Points on a hilly landscape, in no order, each with its height.
From any point a climber steps to the highest of the 3 points nearest to it. It stops when none of these is higher. Distance is the straight distance between rows; heights are no part of it.
q733: [156 124 118  81  87 170 138 176 143 127 118 152 126 122 203 116  58  56
  89 156  81]  (h 467)
q771: [136 136 133 184 121 139 143  98 116 141 160 130 108 145 109 134 130 145
  92 150 125]  (h 724)
q362: [125 121 113 107 126 169  98 181 136 116 112 149 134 152 172  96  95  82
  80 142  87]  (h 658)
q819: [162 122 107 150  86 157 132 154 116 130 130 168 123 146 166  92  89  82
  55 138  78]  (h 649)
q186: [200 132 118 130 114 112 134 162 122 149  72 136 151 135  88 103 122 104
 100  66  99]  (h 703)
q646: [175 141 142  94 122 155 119 169 126 153  84 153 123 155 145  84 104  72
  90  74  84]  (h 689)
q341: [ 63 116 141 153 144 156  98 126 165 137 180 148  99 151 174 151 113 127
 112 197 128]  (h 729)
q943: [163 127  81 108 170  62 142 116 149 115 130  99 135 109  60 142 132 159
 174  99 147]  (h 449)
q741: [217 139 128 121  48 106 167 119  62 145  89 137 198  83 124 124 112 110
 115 120 106]  (h 568)
q656: [136 128 134 121  98  54 165 101 140 141 144 123  88 100 119 204 122 157
 202 101 177]  (h 421)
q18: [181 142  85  99 147 101 138 157 118 122  85 113 153 112  82 102 125 140
 152  92 122]  (h 423)
q418: [132 132 112 105 116 168 114 167 111 102 105 133 141 138 172  89 104 100
 106 145 102]  (h 604)
q333: [ 60 133 185  99 160 100  76 129 164 147 130 137  84 145 149 171 163 124
 175  93 181]  (h 324)
q792: [ 53 151 163  87 164  97  65 109 156 118 124 130 109 131 154 164 164 121
 196 108 183]  (h 199)
q499: [181 125 115 115  64 162 150 158 129 124 137 152 132 119 194 110  64  71
  82 160  74]  (h 443)
q448: [151 145 137  69 106 169 104 175 137 128  96 146 118 141 179 106  93  56
 108 114  90]  (h 637)
q13: [109 121 156 160  87 119 156  94 125 154 172 126  89 135 144 176 134 153
 141 147 155]  (h 577)
q127: [117 126 109 139 119 167 135 131 107 108 139 118 141 126 151 112 125 137
 112 171 125]  (h 491)
q6: [162 113 121 116  87 159 124 180 149 127 131 166 116 144 187 120  63  69
  67 145  55]  (h 520)
q859: [188 142  98 122  90 107 163 122  76 106  96 105 181  82  99 119 130 155
 149 134 130]  (h 521)
q753: [159 137 112 133 108  79 169  75 105 115 146 103 138  82  82 154 144 173
 170 132 147]  (h 394)
q722: [153 122 134 141 166 137 118 167 142 152  84 156 142 150  75  74 144 108
  64  55  86]  (h 597)
q734: [145 134 124 133 139  84 146 103 140 135 143 109 116 125  76 160 141 159
 169 113 148]  (h 372)
q354: [140 137 127 171 116 109 151  90 120 128 158 108 119 136  89 139 138 156
 139 133 138]  (h 638)
q278: [165 126 113 191  99 139 140 111  95 133 136 134 142 144 112  93 128 137
  76 141  99]  (h 741)
q855: [185 129 113 173  80 109 160  96  78 124 129 124 173 104  92 118 136 149
 103 141 121]  (h 628)
q556: [144 125 114 125 174 121 126 150 149 129  99 125 146 145  76 105 144 130
 119  73 115]  (h 607)
q185: [ 59 140 132 107 148 147  90 117 128 105 147 118 126 133 162 139 127 139
 152 174 156]  (h 387)
q745: [ 57 140 144 107 183 138  61 132 146 113 109 128 141 157 143 120 157 115
 132 129 140]  (h 570)
q72: [214 145 136 148 101 102 127 140 109 161  94 170 129 142  90  84 109  93
  55  48  75]  (h 719)
q949: [ 55 142 164 112 141 131  86 111 154 137 152 130  89 151 171 175 135 130
 172 146 170]  (h 385)
q325: [193 123 116 136  60 130 174 119  65 111 103 131 203  68 129 111 131 125
 116 158 111]  (h 446)
q838: [225 137  71 114 117  64 150 138 107 116  98 109 181  90  66 116 120 137
 149  98 114]  (h 399)
q251: [104 131 131 167 141 162 123 117 133 131 162 133  99 161 134 126 127 137
 103 167 125]  (h 752)
q408: [126 126 121 172 130 152 131 128 118 133 142 130 121 154 124 112 130 138
  82 148 110]  (h 728)
q575: [176 139 100  75 106 128 133 161 102 111  62 109 156 106 119 108 111 116
 149 104 119]  (h 504)
q234: [ 76 137 144 117 128 136 123 106 122 110 162 102 109 120 156 163 136 160
 179 164 163]  (h 538)
q428: [126 124 120 143 161 129 129 123 124 123 122 111 126 141  90 116 142 148
 137 115 132]  (h 557)
q467: [197 132 113 176  77 114 139 119  83 138 115 143 162 138 101 101 121 127
  68 114  98]  (h 738)
q947: [148 121 119 166  83 138 166  98  87 119 149 120 151  99 121 114 138 160
 108 169 125]  (h 482)
q620: [ 67 124 155 157 153 139 113 120 153 158 163 134  83 165 151 153 135 135
 119 146 141]  (h 770)
q638: [100 123 124 159 147 167 114 136 145 118 144 143 121 160 144 115 118 123
  94 172 110]  (h 701)
q756: [ 95 144 110 103 138 127 131 103 111  99 126 102 129 113 117 134 139 162
 187 142 160]  (h 458)
q440: [129 116 128 151 190 111 113 133 162 148 122 128 123 153  53 101 149 133
 103  77 120]  (h 596)
q379: [110 104 156 113 161  62 124 134 192 164 130 135  77 127 110 183 139 125
 185  57 175]  (h 42)
q935: [182 126 114 163  76 144 146 135  93 128 126 142 156 133 140  96 111 117
  68 145  98]  (h 763)
q238: [ 80 129 142 122 182 148  84 136 142 132 118 122 121 159 123 111 148 133
 116 125 133]  (h 609)
q626: [ 77 118  95 124 135 164 100 144 141  91 147 130 144 134 180 131  99 115
 112 200 114]  (h 546)
q133: [ 81 116 114 141 120 162 137 108 135  98 181 121 123 124 177 146 114 134
 123 210 138]  (h 422)
q190: [153 137 121  78 139 161  96 184 130 123  65 123 147 142 138  96 128  95
 110  77 118]  (h 507)
q763: [ 90 112 120 136 175 168  83 160 141 131 118 151 128 159 142  87 128 106
  85 138 100]  (h 617)
q3: [ 89 115 143 122  86 142 184  73 100 110 169 105 134  65 164 150 142 172
 174 192 158]  (h 473)
q613: [125 131 124 141 117 121 150 106 117 124 146 100 123 113 104 146 135 158
 154 147 149]  (h 485)
q274: [149 151 120  55 111 157 112 174 102 110  81 121 154 135 178 102 107  84
 139 123 112]  (h 495)
q424: [211 132 113 156  70 108 149 112  69 128 108 129 190 101 104 119 126 128
  89 128 107]  (h 740)
q573: [129 135 151 172  87 113 181  76 106 127 173 116 113 105 125 170 133 168
 146 159 154]  (h 508)
q505: [123 123  98  79 105 166 120 148  92  79 105 116 168 105 191 108 108 113
 140 172 124]  (h 430)
q832: [124 137 111 119 144 100 154 104 120 114 141  98 122 116  98 155 138 173
 189 119 147]  (h 442)
q39: [167 135 112 134 104 139 137 151  97 120  87 110 150 134 111  95 119 122
 110 115 109]  (h 634)
q281: [ 77 128 159 126 116 132 138 106 139 131 176 119  97 122 171 166 123 144
 159 162 163]  (h 781)
q268: [147 115 112  98 161  28 143 106 176 141 158 129  93 105 104 193 127 137
 212  80 171]  (h 254)
q174: [165 123  94 118  81 152 156 144  89 107 109 111 168 108 158 104 113 122
 122 165 113]  (h 497)
q960: [111 128 131  92 160  61 135 110 171 136 142 117  99 111 105 174 138 152
 204  81 178]  (h 167)
q177: [111 104 165 152 176  84 126 121 193 184 143 140  80 137  87 167 152 128
 140  62 158]  (h 457)
q939: [155 134  96 133 110 134 144 131  94 109 110  96 159 113 109 111 132 140
 137 140 124]  (h 566)
q709: [141 122 151 157  79  69 186  61 116 143 164 119 122  83 111 182 138 172
 179 129 169]  (h 447)
q33: [ 83 103 178 138 200 119 102 124 182 173 140 147  97 152  79 137 165 139
 121  75 127]  (h 559)
q703: [196 142 136 151  90 139 137 149 107 145 102 158 139 145 122  87 106  96
  71  96  85]  (h 730)
q576: [ 88 124 168 128 196 108 109 132 173 150 136 133 100 151  90 150 157 136
 145  88 146]  (h 676)
q301: [ 87 130 112  96 159 163  75 167 133  96  99 140 143 149 172 101 116  97
 107 151 114]  (h 598)
q648: [ 61  99 197 116 197 106  82 129 196 186 127 150  97 137 108 161 178 115
 133  63 148]  (h 499)
q717: [ 88 129 151 103 114 107 138  99 128 135 143 111  85 110 154 178 132 157
 200 115 186]  (h 419)
q713: [159 130 120 168 143 131 130 136 121 132 112 137 129 149  75  84 139 131
  77  90 104]  (h 612)
q10: [109 123 146 169 156 139 122 119 141 146 150 130  95 158 117 128 145 142
 108 128 131]  (h 777)
q361: [136 138 128 167 157  91 140 102 146 153 139 130 118 148  58 130 144 142
 128  98 137]  (h 751)
q106: [ 83 144 123 106 157 149 102 124 124 106 125 110 125 138 140 126 145 140
 148 150 151]  (h 515)
q905: [176 111 115 107  70 164 161 154 114 104 126 138 167 104 184 108  92  95
  85 189  94]  (h 440)
q814: [156 132 122 128 121 161 122 175 126 135 100 146 123 153 140  86 107  86
  83 106  82]  (h 707)
q81: [ 69 128 143 146 181 170  79 140 156 138 136 142 107 172 127 113 142 125
 106 146 125]  (h 647)
q839: [116 125 135 103 174 164  74 177 143 132  73 147 143 156 122  78 139  91
  86  65  96]  (h 583)
q110: [120 137 118 127 112 125 154  82  98 103 146  97 133  95 115 138 137 162
 169 162 148]  (h 429)
q180: [ 58 124 143  95 100 136 148  82 118 104 171 124 111  80 194 160 126 153
 193 173 176]  (h 427)
q105: [125 115 112 138  87 154 171 107  95  96 152 105 148  87 145 123 135 155
 129 193 121]  (h 333)
q690: [ 98 119 162 134  81 116 170  86 109 129 176 116  94  85 167 183 133 166
 183 153 171]  (h 555)
q402: [176 122 120  88  49 161 164 160 105 110 110 140 165  88 192 121  84  84
 107 171  99]  (h 420)
q906: [167 131 104 158 168  90 129 126 146 143 113 133 136 143  49 109 138 137
 107  69 117]  (h 632)
q898: [121 109  89 111  97 161 142 148 108  82 139 115 169 103 182 111 101 116
 109 198 110]  (h 448)
q259: [127 106 141 124 187  66 143 118 193 164 140 138  82 137  77 168 145 137
 166  62 160]  (h 64)
q689: [ 92 143 109  89 172 131  93 139 117  91 104 103 145 135 123 114 154 140
 166 123 150]  (h 466)
q26: [ 35 127 159 142 182 152  58 128 166 138 154 154  99 162 168 143 145 109
 119 170 133]  (h 684)
q971: [131 137 111 112 178 103 125 120 149 118 114  96 129 129  80 130 150 150
 173 100 146]  (h 476)
q154: [102 124 167 175 157 131 120 116 159 168 148 141  79 155 103 142 141 140
 115 113 135]  (h 786)
q728: [ 46 125 193 113 181 132  52 122 174 158 129 147 104 149 151 159 171 116
 135 122 150]  (h 582)

Call two points neighbours if one is among the 3 nearest of the other. Go from one point of each pair to the other, from neighbour to neighbour, staying as high as possible. Name the lowest point that can't be avoided.
q361, q154 => q839
q154, q935 => q408
q935, q424 => q467

For each start below, name every point that the climber comes to, in order.
q839 => q763, q638, q251, q10, q154
q105 => q127, q408, q251, q10, q154
q626 => q638, q251, q10, q154
